Each row is a point on a landscape with many peaks, with its height.
From any point a climber takes the steepest step (rise divided by distance) to one of its 2 nearest points. It stops when none of these is higher. Distance is the straight distance between rows; heights are no part of it.
besid: [  7 -17   0   2  -6  -3   1  -6  -6  10   4  -2  -8  -9  -9   9  -8  -2
   2   2   7 -13 -12  12 -10  -2  -5   1   8  -4  -9   4  -8  -3   0 -12
   5  17 -15 -11  16  22   3 -13  17  -2   3 -10 -13   9  -2   9  -6  15
  -7  16]  h=81.1
piri: [-17 -12  -4  -1 -13  14  11  -2 -12 -16  -6   5   0  -1 -14  21  11  -8
  -2 -15 -13  12  14   8  -3  -5  25  10   7 -18   8 -18   9 -25 -21   9
  -4 -11  -5  -9   4 -10  -3  -4 -20   5   8  17 -12   6   6 -13  -2 -25
  -8 -11]  h=14.9
Sidu: [ -9   1   9   0 -16   9  17  -7 -14 -17  -1   3   8   0 -14   7   4   9
 -11 -14 -16   3  11  -3   6   4   9   6   1 -11  11  -2  -9 -18 -19  16
 -18  -5 -19  11  11 -10   3  21 -11   0   9  11 -19   3  13   1  -4 -19
  -3  -5]  h=18.2
mugu: [ 10  16  -3   5 -12 -10   6   0  -2  11 -10 -25  24  20  13 -12  14  21
   8  -2   6   7   5  -9   1  28  -1  21 -23  11   0  -9   0   2  -3  11
 -16  19   4  -6   7   7   4  19   1   2  -4   9  12   1   5 -11 -11   4
  11   1]  h=37.9
loz: [  6 -11 -21  24 -11  -2  10  -2   2  19 -14  -6   6   7   0 -23  26 -11
  15  11  -2   3  -7  17 -32 -11  -3  17  15  -1  15 -18 -25 -14 -16   1
  -7   5   5  -5  -5  14  -4 -14   0   7  16   6  -3   9   3  -1  -8   7
  18  14]  h=57.3
finon: [  3   8  -2  -3  -4   1   1 -15  -5 -10 -12  -5  20   8 -10 -18  10  14
 -17  -6 -13  12   4  -1   5  -1  -4  11  -7  -9  10   6 -19 -15 -20   2
 -23  -2 -11  13  -9 -16  10  25 -14   1  17   4 -10  -4  18  -6 -11 -20
  11  -1]  h=21.6
Mito: [  1   5 -12   2   6   0   1  17  -7  14  16  11 -15  10  40 -10  -5  16
   6  -3   9 -20   8  -8  -8   6 -19 -22  -3  29 -19  -7  -1  32  35 -12
  10  13  12 -11  -5  14   5  -6  11 -11   1  -1   6  20 -12  35   7  16
 -25 -12]  h=56.2
zatop: [ -3  -9   3  -2 -19 -16  15  -6  -8  32  20 -14 -15  -8  10  -2 -10   9
  -2  -2   0  -3   6  -9  13  25 -12 -11  -1  10  13  21  -7  -8  14  16
  17  -5   3  -9  15  26  12  10  -4 -19 -12 -11 -25  -8 -16   1  12   2
 -15   5]  h=24.0
Dila: [  7  13   9  17  -9 -18   9  13  10  17   4 -22  10  13  11 -17   1  15
   4  -9  10   6 -12 -23  15  11  -4  -7 -10   2 -19   9  -3   9   8   0
   8 -11   2  22   6  11  18  15   6  -8   2 -10  12  10  12  -1 -15  12
  15   5]  h=47.4
nebo: [ -9  14   1 -23  -4  -7  10  -3   5  -3   5  -8   4  -6  -9   4  -4   1
 -13  -3   3  -2   3 -15  11  11 -13  -5   5   0  -6  13  -9   5  -8   1
  -7  -8  -5 -17   9  -4   8   6  11  -9  -7  -8  -3  -1  19  -9   1   2
  -1  -1]  h=62.5
zaf: [  0   1  16  23  30   1   8  20  -3  21  -4   3  -4  -7  11 -12  -9   6
   6  -2  17 -12 -16  -7  11   7 -14 -21   3  -8 -19   8   2   2   5  -9
  18  -4  20   0 -14 -23   3  -4  11   9  -6  16   8 -12 -23  16  15   7
 -10   0]  h=71.4
tizal: [  4   7  -2  15   6 -10   3  -8   3  17  -8  -4  -1  -4   3 -13  14  -7
  18   7   1 -15 -14  14 -37  -8 -11  21   3  -4  10   6 -19 -14  -6   3
  -9   5  10   3  -9   1 -11  -4  -9   7  18  15   2   1 -10  -2 -14   2
  -1  16]  h=63.9
Pozi: [  7   9  -5  15  21  -5  -3   1 -13   9 -12  10  -7   5  20 -21   5   6
  16 -10  16 -18  -3  -3 -10 -12 -19  -7   2   2   2   5  -8  21   6 -10
 -10   7  10  23   3 -14   2  12 -11 -10  -1  10  19   2 -16  24  19   0
  -8  -8]  h=56.1
zut: [ -3 -14   9 -18  15 -26   2 -21   3  -2  15  -4  -4   6   5  20  -3  -1
  -1 -12  11 -17   6   6  -9  -9  20  17 -17  -7   3  12  -1 -23   1  -7
  11  18  -2  14   8  10  -5  12  -8   5  -2 -16  -2 -21   4  17 -10  10
  -1   3]  h=32.8
rizeg: [  3  -6  13  -7  24 -14  -1 -16  -9   9 -13  -1  12   8  -7  -8  21  12
  -1 -11  -4 -13  -2  11   8   7  -5  15 -17 -20   8 -11  -5  -8 -16  -5
  -6  22   9  -2  -6 -12   2  14   4   5   3   9   3 -29 -13   7   4   1
  17   2]  h=7.2
ras: [ -4  -7  13  11  19   0  -8   8 -13  10  -3   9  -6  -6   5   6   5  14
   3 -14   7  -5  -8   9  22   7   2 -31  -7 -20  -4 -13  24   3   2   0
  15   2  20  -2  -8 -12  -5   3   2  -4   1  19  -3 -15 -27   9  10   8
  -9  -7]  h=80.6
dufim: [  0  -4  -8  -9 -11  -7   2   6   9  10   3 -12  -2   3  -8   0  -1  -6
  -9   0  10   3  -2  -2   0   1   0  -1   3   2  -7   5   3   3   4  -6
  -6   4 -10 -21   1  15   5 -12  19  -1  -8   0  -4  -5  16  -9 -11  15
  11   8]  h=70.8
bibel: [  1  17  -7   2  -7   8   7  12  -3  -9 -20 -18  21  15  -2 -12  14   5
   8  -5  -7   3   1   5 -12   8   1  14   0   4 -11 -29  13  10   1   9
 -25   3   1 -10 -17 -17   0  -6   4   1   2  31   5  15   6 -16 -10   0
   5 -10]  h=39.1
kez: [  2  17  11  -7 -17  13 -14  -3   0 -13 -13  -1   1 -20 -10  16 -26 -11
  -2  10  -6   1   5  -7  -1 -13  -1  -4   8   7 -15   3  17  25  14  -1
 -13   2  -8 -15   3  -2  -5  -3  13   8  13  -8  10  13   3   2  10   0
 -17  -7]  h=58.1
pono: [  0 -25  -2 -11 -12   2   4  11  -9  -8  -5  -5  -6   1  -7   8  -5  -8
   5  11 -12   1   0  30  17   0  12   1  -8  13  19 -20   7   6   8  -1
  21  29   4 -18 -29  23   0 -17   8  16 -15   4 -18 -13 -16   1   4   6
   2  -9]  h=58.0
zabaf: [  7   1 -25 -13   6 -11  12 -16  13   8  10  -9  -2  -2  -1  10   8 -15
 -16   7  13  12   5  -7  -9 -17  22  18  -2 -20  20  14 -10 -25  -9   8
  -2   0   0 -11  -5   9  -2 -10  -4  -3   0   3  -9  -7  31  -4 -12   7
   6  12]  h=40.6
Tama: [ -8  22  15  -8   3  -1  -5   2  14 -20   3 -12  12  -9   8   8 -13  -1
 -11   1   7   7   8 -17  11 -13  11   0 -13  12 -13  18  27   4  10  13
   4 -26   5  -2  -4 -13   1  -4 -14   3 -13   2   0   3  10 -12 -10   7
  -9 -10]  h=53.3
Takup: [  3  11  -8 -21  15   5 -20  -5   7 -23 -10   2 -16  -5  24  -7 -17  -8
  -9  -1   9 -16   7  -7 -15 -30  -8  -6 -11  20   1  19  10  24  18 -12
  -3   3   7   9  -7 -23  -2  -7 -21   6  -4   0   0  14   3  25  11  -1
  -5 -18]  h=43.9
rula: [ -8  12  10  -4   7  -4   2  10  21 -14  18  -2  -6   5  -2  18 -15  -9
  -9  -1  12   4   6 -24   8 -19  18   7   2   4 -16  14  11  -2   4   0
  11 -22  -8  22  -5  -1  -7   4 -19  -4  -5 -20   8   7  29  -8 -16   0
   2  -2]  h=60.1
pob: [ -8  13  -5   5   8   5   6  19 -20  24  23  10 -13  -2  24   6  -2  23
  10  -6   7 -13  -4  -6   2  11  -9 -29  11   1 -17  -5  10  14  20  -2
   8   8   7 -18  -3  17   2  -2  12 -20   8   4  -7   6 -25  19   5  15
 -31  -7]  h=62.6
vip: [  6 -16  -7 -19   5   3   3  22 -17   9 -12 -18 -14   2  -6   2  -8   1
 -11  -1  -6   4   4  34  21  16   0  -9 -11  22   8 -10   2  11  19  -6
  14  17   4 -23 -32  17   8  -3   8   4 -15   0 -11 -27  10   0  10  -1
   7  -6]  h=50.5
kul: [ 10  -3 -20  30  -2  11  -8   4  -5   2 -14  19   2   3   6  -2  19 -19
  12  16   1  12 -20  15 -22 -19   3   1  14  -3   5  -8  -2  -7   0   3
 -12 -21  -7  13  12   4 -17 -16  -5 -11  10  -9  22   2 -12 -17  -9 -13
 -14  11]  h=36.4
geb: [ -8   1 -14  -1  10 -16 -18 -11  -3   6  10  13   0   6   6  13  16  -3
   9   7  -2   8  -2  20  -5  14  16   7   4 -10  12 -23  21 -15  -6  16
   1   0  14 -17  -1  -1 -26 -11   6 -17   0  27  12 -16 -26 -21  -3   4
   1   6]  h=65.4
luv: [  4   6  10  -6  13 -12 -14 -17  -3  12  -9  -5  23   5   1  -6  15  11
  10  -6   3   0   0   7  -8  13   7  14 -21 -11  -3 -10  17   7 -17   3
  -8  18  17 -10   0 -20 -11   8  11   3   4  17  21 -20 -22 -12  10   6
   5   9]  h=9.6
Sos: [ -2  -8   0  -5  12   4  12  17 -17  -4   4  13  -7   1   1  13  -5  -5
   9  12 -16   1   0  11   5   1  16  -7  -7   8   5  -8  -6  -8   4  -4
  21   8   6 -30 -16  11  -5 -19   0   6  -7   4 -16  -8 -20  -1   4   0
  -6 -10]  h=65.1
Sekev: [-12  -3 -14  12 -17   2  10   1  18   6  -5  -3  -3  -5 -13  11   4 -14
   7   7  -4  18  -8  -9 -18  -8  21  22   7 -23   8 -12   9 -15 -26  22
  11 -13   3 -22   3  -5 -14 -30   6  -3  -8  13  -8   6   9 -25 -17   7
   7  10]  h=50.8
Pige: [ -5  -6  -2   5  24  -5  -9  -1 -10   1   5  23  -7  -1  -3   9  17   7
   6  -6  -6  -4  -4  18  11   0   9 -19   3 -21  13 -17  11 -12  -4   7
  10   5   5   0  -4   0 -12  -6   2 -16   4  18  -5 -17 -33  -2   0  -7
  -4   0]  h=72.4
pobu: [  0 -14   3   7 -12  11   7  -1   1 -17 -10  19  -5  -2 -17  -1  -5 -16
   2   7 -13  -7   2  12 -10 -16  -9   4   6   3  14   9 -40  -6 -10 -19
   7  -1 -11  25  11   0  -3   5 -10  16   2 -26  -9   6  -1   8  14  -9
  18  -1]  h=57.8
lat: [ 21 -16  -1  18  -2   1 -12   3 -13  16  -2  -3   2  -2  -6  -8  13   8
  13  10  -1  18  -9  14  19  17  -1  -2   6 -10  -4  -9   2   1 -12   6
   9   3   6  -4   8   6   3   4  20   1  -5  -1  11 -26 -26  -8  12  -2
  11  11]  h=17.3
poze: [-10  12  10 -15 -24  13  -9  -2   6 -24  -9  -9  10 -13 -18  15 -14 -22
  -6  -2  -2   5   4   3  -8  -7  15  10  -2  -3  -7  -6  19   0   5   2
 -12  -2  -7 -17  -3  -4   3 -13  -1   6   1   4  -4  15  22   0   3  -1
  -4  -5]  h=65.8
muri: [-15 -10  17 -10   1  -1 -14   9   3 -22  13  -2 -19   8  -3   5 -13  15
 -20 -28  13  -6  21   1  25   6  10 -15  -3  -8  -7  -7  29  10   9 -20
   3  14  -4  13  -5  11   8  13  -4 -15  13   2  -3   5  18  18 -19   1
   4  -8]  h=53.6
Dibe: [-13   5  -3  10   7  -3  12  14  20  -1   7  -3   4  32   6 -18  19  10
   3   0 -17  12  -8 -22  10   8  10  13 -13   1  11 -10 -15  -3 -21   6
   8   2   7  18  -8   1   4  13   3  -8  -7 -16  -1   7   5 -11 -13  -3
  22 -11]  h=5.3
Nete: [  9   4  -5 -10   5  14 -13  -1   4 -17  -4  -2   0  -4  12 -10   4 -20
   0   4   9  -5   8  -1 -19 -22   9   4  -1  25   8   9  11   2  22   2
 -14  -9   1   5   1  -6  -6 -11 -22   3   2  -7   6  15   6   6  10  -3
   4  -6]  h=38.2
lar: [  9  -3   1  -5   0   6   3   2   7   0 -21  -7   1 -16 -11   2 -14 -20
 -12  18 -11  10   6  -9  -1   0 -20   3  10   0  -7  22  -9   8   2  -2
  -7 -11  -1 -15 -26 -27   1  -6  21  23 -17   4  -6 -21  11  -9  18 -13
   8  13]  h=38.0
nizat: [  7  -2 -20  11  -6   7 -12 -14  -2  -3 -12   8   4   7   9 -10  19 -21
   9  -1   6  -1  -5   9 -24 -24  12   7   6  10   9  -9  -2 -15   3   3
 -11 -15 -15  18   6  11  -9 -11 -20  -9  14  -8  22  18   0   3  -2 -12
  -2   4]  h=32.2
vog: [ 22  11  -6   9   4   6  -1  -4  -2  -9 -20   1  23   3  -7 -13  11   4
 -15  10 -11  22  10  -9  12  -1   4   9 -10  -3   4   8 -13   3  -7   2
 -17 -12   4  11 -17 -21   8   9   2   9   3  10   6 -15  15 -14   3 -22
  13   5]  h=26.0
tezif: [-29   0  -2   4  -6  12   2  10   2 -15   5  15   4   9   4  10   2 -10
  14   5 -27  11   1   0 -15  10  17  15  -3  11  -6 -25   0  -5  -3  15
   8 -10   5   0  -2  -2 -15  -7 -17   7   2 -12  -1  16 -17 -11   4  -5
   5 -24]  h=10.1
zetul: [-13  13   0 -20  28   1   9   3   4  -7  19  11 -13  -9   7  27  -3  -4
   0  -2  13  -8   1  -9  -8 -11  16  -8  10   2  -5  15   2   1   2  -7
   5 -12  -3 -20   0  -5  -9 -11   2  -2  -7  -6  -8   2  12   2  -2  10
 -29 -10]  h=76.1
Purub: [ 20   0   0   6   0  12   3  -6 -15   1 -25  15  13 -11 -17  -9   5  -9
 -15   8 -17  10  15  -2   4   7 -18  -6  12  -6  -6  12 -19   8   0  -6
 -14 -12  -5   6 -11 -25  -1   6   1  12  10   6   4 -15  14  -2  21 -23
  16  10]  h=31.3
Lovuz: [-11  -9   9   3 -30   4 -13  -6  19 -16  -2  -2   3  -7 -10  11  -5  -9
   4  -9  10   1   5   5 -11  -9  24  15  -2  -8  -9 -19  28  -9  -2   7
  -2   7 -12  -7   0  30   0 -20  -5   1   0   0   1  21   7  -1 -15   8
   3   1]  h=58.6
Dad: [ 14 -19   1  18  -9  16   3 -18 -13  -3 -13  14  -8  -4  -7  -2  -3  -7
   6  -4  -1 -15 -17  21 -11  -9 -16 -21  13  -7   9  -1 -13  -6   4 -13
  -9   3 -23   9  12   6  -3   3 -11   0   4  -1  -5  19  -9  13  10 -20
 -15  14]  h=41.4
nedal: [-31  -4  -9  11   0   4   4   2  -3 -11   4  12   5  16  -2  16  12  -6
  17  -6 -22   6  -2  15 -18   2  25  13  -3  -7   9 -28   3 -22 -18  12
   2  -8   2  13  -1  -5 -16  -3 -26  -8   8  12  -3  12  -9 -18 -17 -15
  -2  -6]  h=12.3
Fasis: [  6   1   5  20 -15  -4   5  10 -23  15  -2   2  11   9   5   2   3   4
  20   0  -4   2 -13  -4  -4   6   6   2   7   2  -8  -3  -2  -7  19   7
  -5   2  -8  28  21  23  -5  10  -7  -6   7  -3  15   7 -15   2  -7  -8
 -18   6]  h=28.4
Bivo: [ -3  -9 -16   3  -8   6  13   2  15  11   8 -14 -15 -20  -5  11   5 -10
  -5  12   5  15  -6  -8  -7 -21  16  11  15 -14  14  16  -2 -23 -17  12
  23 -15  -1 -17   0   6   4 -29   2  -1 -13   0 -20   3  10 -19 -10  12
  -1  14]  h=45.9
num: [ 14  14  -3 -10  -4  10   0   4 -16  -4  -8 -14  31  15   8 -11  13   3
   2   7  -1  14   4   7   1   9   2  14 -11  15  -3 -11   7   9  11   4
 -22  12   4  -7  -5   3  -3   5   0  -4   3  12  14   1   3 -12   2   1
   8  -6]  h=34.0
vam: [-18  -7 -12   2 -28  -1   1 -10   8  -5   1 -16   3  -8  -5   6   9  -4
   4   1   5   8   2   5 -16   0  14  18  -3 -20   5 -19  30 -19  -9  20
  -4   8  -5 -23   1  16  -6 -17  -3   5 -10  21  -2   8   3 -12 -17  19
  -4   3]  h=55.6
fepe: [  4  -9   6   6  -3 -11   4  -2 -13  20  12  15  -5  -3  11   5 -18   9
   2  -2  -5 -28  -7   4 -11   3 -13  -5  -2   4 -16   0 -21  12  12 -22
   2  22  -4  -3  19  26  -1   5  19  -2   7 -22   7   9  -8  23  10   7
 -22   2]  h=71.6
zaget: [  3   4  15   7   5  -9   0  24  15  -2  12  -5  -2   9   2  -2 -10   1
  -7  -2   4   8  -4 -25  26   2   1  -5  -6  10 -15  14   0  10  10  -2
   7 -21   4  25   6   2  11   3  -4  -9   3 -24   7   8  17  -7 -15   7
   9   5]  h=53.1
leran: [  3  -1 -24  -2   2  -1   7  -9   7   7  -9  -3  10  17  -6 -30  29  -5
  -3   4  -8  14  -2  -6 -13   4  -5  14   5  -2  12 -15 -18  -9 -18   1
 -22   1   7 -12 -17  -4  -1  -5  10   2   6  11  -4   3  11  -3  -4  -1
  22   1]  h=50.3
goveb: [  6   5  -2  14 -15  -3   4   8  -9  16   3   4  -3  -3  -2   4   2  12
  14  11 -15  17 -16 -11   0  23 -12   4   6   8  -4  10 -14  -6   5  21
   5 -19  -4   3  20  15   0   5  10 -15  -6  -8  10  -8 -11 -10   1  -5
 -17  -1]  h=24.6
Suda: [ 12 -18  -6   9  25   7 -10 -10  -8  -7   4  21 -11  -4 -14   7  10 -14
  -4   9   2   6  -9  11   3 -27   4  -6  10  -9  14   8 -19  -5 -12  -9
  12  -3   0  20 -10 -17  -5   0  -5  -2   1  -5   4 -20  -2   9  15 -15
  10   9]  h=41.7
kemar: [  4   6  -8  -5  23  -7 -11 -11  -4 -10  -4  18 -12  -1  19  -6  -7   7
   3 -16  16 -23   6  -2 -15 -28 -20  -8   5   4   5  10  -9  17  11 -27
 -10   4  -6  22   6 -14  -3  11 -24  -3   0  -4  15  10  -2  33  18  -4
  -2 -12]  h=50.0
Dulez: [ -6 -11  -7  -8  -6 -12  -2 -19  10 -10   5 -16   5   0  -9  10  -4  -1
  -8   0  10  -1  11  -1   2 -13  18  24 -15 -12  11   5   4 -31  -9   9
  -7  10  -6  -2   8   8 -13   5 -14   3  -4  -4 -11 -17  15   4 -11   7
   3  11]  h=36.3
tino: [-14 -21   2 -20  -6  -8  17 -11  -7  16  17 -14 -21 -14   2  -9 -11  14
 -14  -1   4 -17   7   1   0  20 -19 -13   3   5  18  13 -11  -1  -5  -3
  10  16 -11 -10  11  17  15  12  -2 -10   0   7 -36   1 -11  10   0  13
   3   4]  h=27.9
Fubu: [  6 -19  -5 -25   0   2   5 -10  17 -12   6  -4 -11 -27 -20 -10  -3   6
 -28   6  -3   6  10   6  21   7 -23 -18  23  -3  19  15  -1   7  -6   8
   1  -8  -8  -3  -3 -11  19   5  -1   2  -2  14 -11 -10  10  -9  10 -23
  23   5]  h=38.3
zub: [  2 -12  30  -1 -23  -1 -14  -2  10  -9   1 -10   3 -16 -22  12 -33   6
 -11  -2  -1  -9   4   9  24  -2 -10  -6   1  -8 -16   8  15   1  -8  -7
  15  11 -12  13   7   4  13   4   3  18  -1 -11 -11   0  -4  -1 -11   1
  14   3]  h=67.7
sez: [  6  15   7 -14  -4   2  -5 -19   8  -9   6   3   1  -5 -17   7 -11  10
 -15 -14   4  -1   6 -11  16   9 -28 -11   1  -6  10  11   1   5 -10  -8
 -12   7  -8   3  30 -13   3  31   7 -14   4  -8   6  -1  16  -8   5 -11
   6 -11]  h=54.2
Sive: [-13  10  15 -17   9 -10  -6   6  -5  -4  21   1 -10   1  17   7 -14  12
 -11 -18  12 -12  15   0  17   2   7 -20 -13   5  -8   1  22  10  22  -5
   3   7   4  -6  -3   9   5   8  -5 -17   3  -2  -1   6  -6  11   4   8
  -7 -20]  h=61.0
repun: [ 11  -2  26  -4 -19  -5 -10  -4   7 -16 -13 -12   9   1  -9  14 -25 -13
 -10   8  -9  10   7   2  11  -6   3   9  -7   9  -5  14   9   1   3  -6
   8   8  -8   9  12   7   2   3  -5  19  -2 -17   6  -4   3   1  -1  -4
  16   3]  h=78.2
lib: [ -3  13  10   6 -16 -11  10  -8  13  12   0 -28  18  13  18 -22   6  28
  10  -8  13  -2  -5 -25   6  22 -13  13 -23   1  -6  -1 -10   5  -9   2
  -8   8   2  11   7   2  18  20   9  -1 -10  -8   3   6  10  -1 -10   7
  16   4]  h=42.4
mul: [-18  10 -14  -3  -7  10  10   4   4  -7  -6  -8  13   3   1 -21  20  -4
   5 -11  -7  -2  -9  -7 -24   2  -7  11   7  -1   5 -17  -3  -5  -5  13
 -26 -10  -1  -4  -5 -15   5  -9  -8   9  10  19  -9  30   4  -5 -11  -3
  11 -14]  h=44.2
gok: [ 15  -8 -10  -2  17  17  -8   6 -18  -7  -6  28   1  18 -14   2   8 -18
 -10   2  -5  13   9  16  -1 -24   1 -10   4   1   0  -6 -15   1  -6 -27
 -13  -1  -6  19  11 -11 -12   6   2  -8  15 -13  19 -18  19   6  18  -9
  18  10]  h=33.7
rab: [ 14  14 -10   6   8  -3   2   9  16  11   2 -16  -6   2   9 -31   6   2
   3   3   6  20  -9 -12   9  15 -13   0  -5  12   3   8  -6   7  -1  11
   6 -24  25 -14 -18 -16   3  -8  19   6 -21   8   6 -12  -2  -9   6   2
   8  -7]  h=38.5
mudiz: [ 13  10   8  14  16  -8  -3 -11  10  13  -8   0   5 -13  -3 -17   2  -7
   3   5   7  -2 -11 -10 -22 -11  -4  16   0 -15  -1  28 -17 -10  -8   1
   3  -3   5  17  -8  -9  -4  -5  -4   9   2  -3   4  -5   9   1 -11  11
   2   9]  h=70.4
deri: [ 13 -15  -2   6 -24  -2   4   2 -25  12  -8  10  14  10 -20  15  -4 -12
   3  15 -11   9  10  11  -8   6  -6  17   4   7  -7  -8 -17 -15  -8  -8
  -6   8 -16   2  27  24  -3   2  -1  -1  14 -19  12 -17  11  -6   6   3
  15  12]  h=22.4
tuga: [ 10  18   9   9 -13  16  -8   2   0 -15  -4  12  -8 -22 -11  26 -18  -7
   6  -2   3  -1  -2  -9  -9 -28   2 -13  25  -6 -22   5  15  18   3 -15
 -11  -9 -14  13   9  -7  -9  -5  -4  -1  12 -12   6  30  10   2  -8  -8
 -26   0]  h=50.2
bon: [-25   0   4  14  -6   6  -2  16  15 -17   7  10   3  20  -5 -10   5   2
  19  -1 -18  18 -10 -12   1  19  11   9  -3   0  -6 -19   4   0 -25   8
  11  -6  -3  12  -5   2   2   2   6   1  -2 -16   7  16 -11 -20  -7   3
  20 -16]  h=7.7
doru: [ 16  -3   0  -6  -9  10   1 -19  21  -7   9  -3  -7 -18 -13 -13   0  15
 -24  -2   0  10   8  -6  23  15 -24 -19  11  -5  18   8   6  14 -14   5
  -4  -3 -11   8  17  -8  17  24   6 -15   8   5   2  -5   7 -14  -1 -20
  17   4]  h=45.7
taba: [ -2 -16   5   9 -17   8  -7   7   0   5  12   8   2  -3 -10   8   0  -1
   4  14 -10  16  -2  -1  19  20  10  -1   2   0   2  -9   6  -6 -13  11
  12  -6  -7   1  22  21  -2   1   6 -16 -11  -7   8 -14 -10 -11  -3  -1
  -3   2]  h=21.2
bepev: [ -7  -5   5   3  -2   2  -9  14 -18   7  15  10 -13  -1   6  18 -10   6
  15   4   0  -6  -5  14   8  11  14 -25   5   5 -11 -17  12   2  15  -2
  22   9   6 -29  -2  18  -1 -13  19  -3  -4  13 -19   2 -23   5   3  10
 -23  -4]  h=70.0
vev: [ -4  -3   7  16  -1  -8   5  -3 -13  13  16   5 -12   6  20   3 -23  18
  -2  -7  -8 -39  -4  -3  -6  12 -10 -17   7   7 -13   4 -16  17  14 -16
  11  16  -4  -1 -12  23   5   0  20  18   2  -6  -6  40  -8  36   0   6
 -37   9]  h=64.7
disi: [-12 -22  -9 -19 -14   0  24 -11  13   3  13 -21 -20 -26 -12  -7  -7   8
 -26  15  -2  -5   4   7  12  21 -22  -2  13   3  25  19  -7   1 -16   6
   9   4 -13 -15  12  10  18   1  -3  -3  -3  12 -26   4   2  -7  13  -5
  14   3]  h=32.1
napad: [-16  14   6 -23   2  -1  10   7  16 -13  20  -1 -12 -10   6  27 -13 -14
  -7   3   8  -6   6 -14  -7 -24  13   2  12  15 -17  16  -2  -1  16 -10
   3 -18  -4 -11   4  -6  -1 -14  -9  -1   1 -20  -3  31  37   1  -5   4
 -21  -3]  h=68.4
Rizog: [ -9   5  -1  -6  35  -6   7   7  -1   1  -4   5   4  19   7  -8   9   3
   6 -10  -1 -19  11   1  -6   2   2   8 -12  -5   7  -3 -16  -7  10  -1
  -4  14  12   6 -18 -18   5   3 -10   7  16  17   1 -21 -11  10  -5   5
   6 -10]  h=4.8
zop: [ -4  -3  -2   9  27   5   5  17  -7  11   4  16 -14   0  21 -14   0  11
   6  -9   4 -11  -4 -22   7   1 -14 -24  -4   5  -9   8 -10  30  14  -2
  14 -18  18   8   1 -21   9   4   1  -9  -1   7  12  -7 -18  19  15   2
 -13 -21]  h=63.8
Pupos: [  0 -16  11 -14  -9   6  -5 -10   3 -17 -14   1   1  -3 -15  -1 -18 -17
 -10  10 -10  -7   8  10   1  -4 -10   6  -7   5  11   6 -21  -2  -6 -22
   3  14  -1  11   5  -7  12   2   1  27  -6 -24 -10  -4   3   8  11   1
  16   0]  h=66.7
tadi: [-28  11   2 -12  17  -7   5  19  -2  -3  22   5  -9  -2  11  18  -7   5
  -8  -4   7  -5   2 -10  27  -8  12 -28  -2  12 -15   3  20   5  17   4
  15 -10  11 -18  -8  -5   4  -3   0 -10  -3  -5 -16  -4  -3  -4   7  21
 -22 -16]  h=67.8
lufo: [  8 -13  14  10  -5  16  -7  -6  -2 -18  -3  19 -11  -8 -14  12  -5 -13
   3 -10  -2  -1  -5  15   1 -18  -3 -12  17  -8  14  10 -22 -12  -3  -6
   1 -13 -13  33   3 -14  -1   8 -13  10  -1 -16 -14   1  -7   5  14 -23
  -5  -2]  h=49.5
Libam: [ 17  -2  11   0  10  -3 -13   1   0  19 -12  -7  15  11  -7  -8  12  14
  17  -8  11  19  -6  -5  17  15   2  -5 -21  -9  -7 -12  14  18  -5 -11
   7  13  17   0   3 -13   6  10  23   5  -6  -5  19 -20  -8  -3  17  11
  15  13]  h=13.1
kapi: [ 17   4  -7  23  -7  -5  -3   4 -18  14 -13  14   9  13  14  -1  12  -6
  26  10   1  -1 -21  23 -26   1  -3  14   9  -6  -4  -8  -6  -4  11  16
  -6  -8   0  23  17  11 -12   6  -9  -1  13  -4  21  -4 -20 -12  -4 -16
 -20  11]  h=32.0
funi: [ -8   9  -1 -29  32  -8   4  -1   5  -7  -5  -7  12  17  19 -15  10  16
   0  -9  -1  -9   1  -4   1   7   1   2 -26  12  13   3  -3  -3  14   0
  -8   8  17   5 -13 -12   7  18 -16   2  -3   5   6  -6 -11   8   6   5
   7 -12]  h=2.9
lil: [ 11   8  10   2   9  -6   3   5   9  11 -16 -21   2 -10  -2 -11 -13  -8
  -4  11   4   4  -1 -11  16   6 -15   4   1  -1  -2  20  -8   4   6  14
   7 -23  12 -10 -28 -19   7  -5   9  16 -20  13  -7 -19   5 -10   3  -7
   2   3]  h=43.0
lipe: [  7  28  16 -13  -1   3  -6  -6   9   2 -14 -26  15 -15  11  -4  -9  -1
   1   7  10   0  -6  -7  -3   4  -9  18  -2  20 -14  12  16   7  19  14
  -1 -15   8 -16 -12 -22   2  -4   0  11 -19   7  -1 -10   2 -11   2  14
 -15   4]  h=47.9
zovon: [  8   2 -16  -2   5   1   5  10 -21   3  -3  17  22  25  -4   6  15 -14
  -6   8 -10   2  15   7  -2  -2   4   8  -4  10  -6 -10 -18  -3  -2 -18
 -20   6  -5  10  11   6  -6  11  -2   3  19 -11  25 -19  15   1   4   1
  13   7]  h=27.4
boluk: [ -2   6  -5  -4  -5   1  -4  -8 -13  -5  16   5 -17  -3  29  -2 -13  17
  -5  -8  -2 -27   6  -6 -11   1 -13 -13   2  27 -14  -3  -5  29  24 -11
   2  14   4  -2 -13  15  -4  -2   3   8   2  -3  -2  46 -10  38   3   3
 -27  -8]  h=59.6
sutav: [ 17  -3 -10  23  -1  17 -13  12   0   0  -8  19 -13  -3  -4  12  -1 -13
  16   3   4  -3 -17   2 -13 -25   9 -12  20 -12  -5  -2  11   6  -1 -15
  -2  -7 -15  11   9   5  -7 -19   2  -8   0 -12  12  22   7   4 -12  -8
 -25  13]  h=42.9
Tosi: [  0   6 -18  -2  22  -5  -2   6  17  18  13   4 -15  -5   7 -21  13   0
  -2  13   6  19  -5 -21  13  11 -11 -18   8  12  -3   7   5  12  -4  18
  23 -25  19 -17 -12  -9  -1 -15  23 -10 -32  -7  -4 -13  -7  -7  15   8
   6   6]  h=34.4
Boz: [-11   5 -11  -7   0 -19  -5 -19   9   2   0 -11   2  -1   2   5  11   4
  11   5   1  -3  -2  18 -15  14   8  18 -17 -14  12 -16  16 -20  -8  19
  -8  18  10 -26  -9   2 -23 -13   1   4  -9  27  -8 -10 -10 -10 -10  15
   0   2]  h=60.2
lem: [ -5  -3  21 -10 -20   0 -20  -7  24 -17  14  -7   1   0 -13   7 -22  13
 -19 -16  17  -7  16  -5  22  -2   0 -16  -5 -14  -5  -3  38  11  -6 -12
  -2  14  -8  15  10   8   5  13   5  -5   7  -4  -4   1  19   5 -23   7
  16   0]  h=57.1

Call two points neighbours if one is among the 2 nearest of the other. Go from one point of each pair to the other, from neighbour to neighbour, staying as high as possible. Name the lowest point that can't be avoided.
rula and repun => muri
poze and ras => vam
besid and bepev => Mito

Where does a climber stop that starts at each point below?
tino => besid
zabaf => ras
Nete => ras
funi => kul
zovon => repun
Rizog => kul
bon => lil
num => mudiz
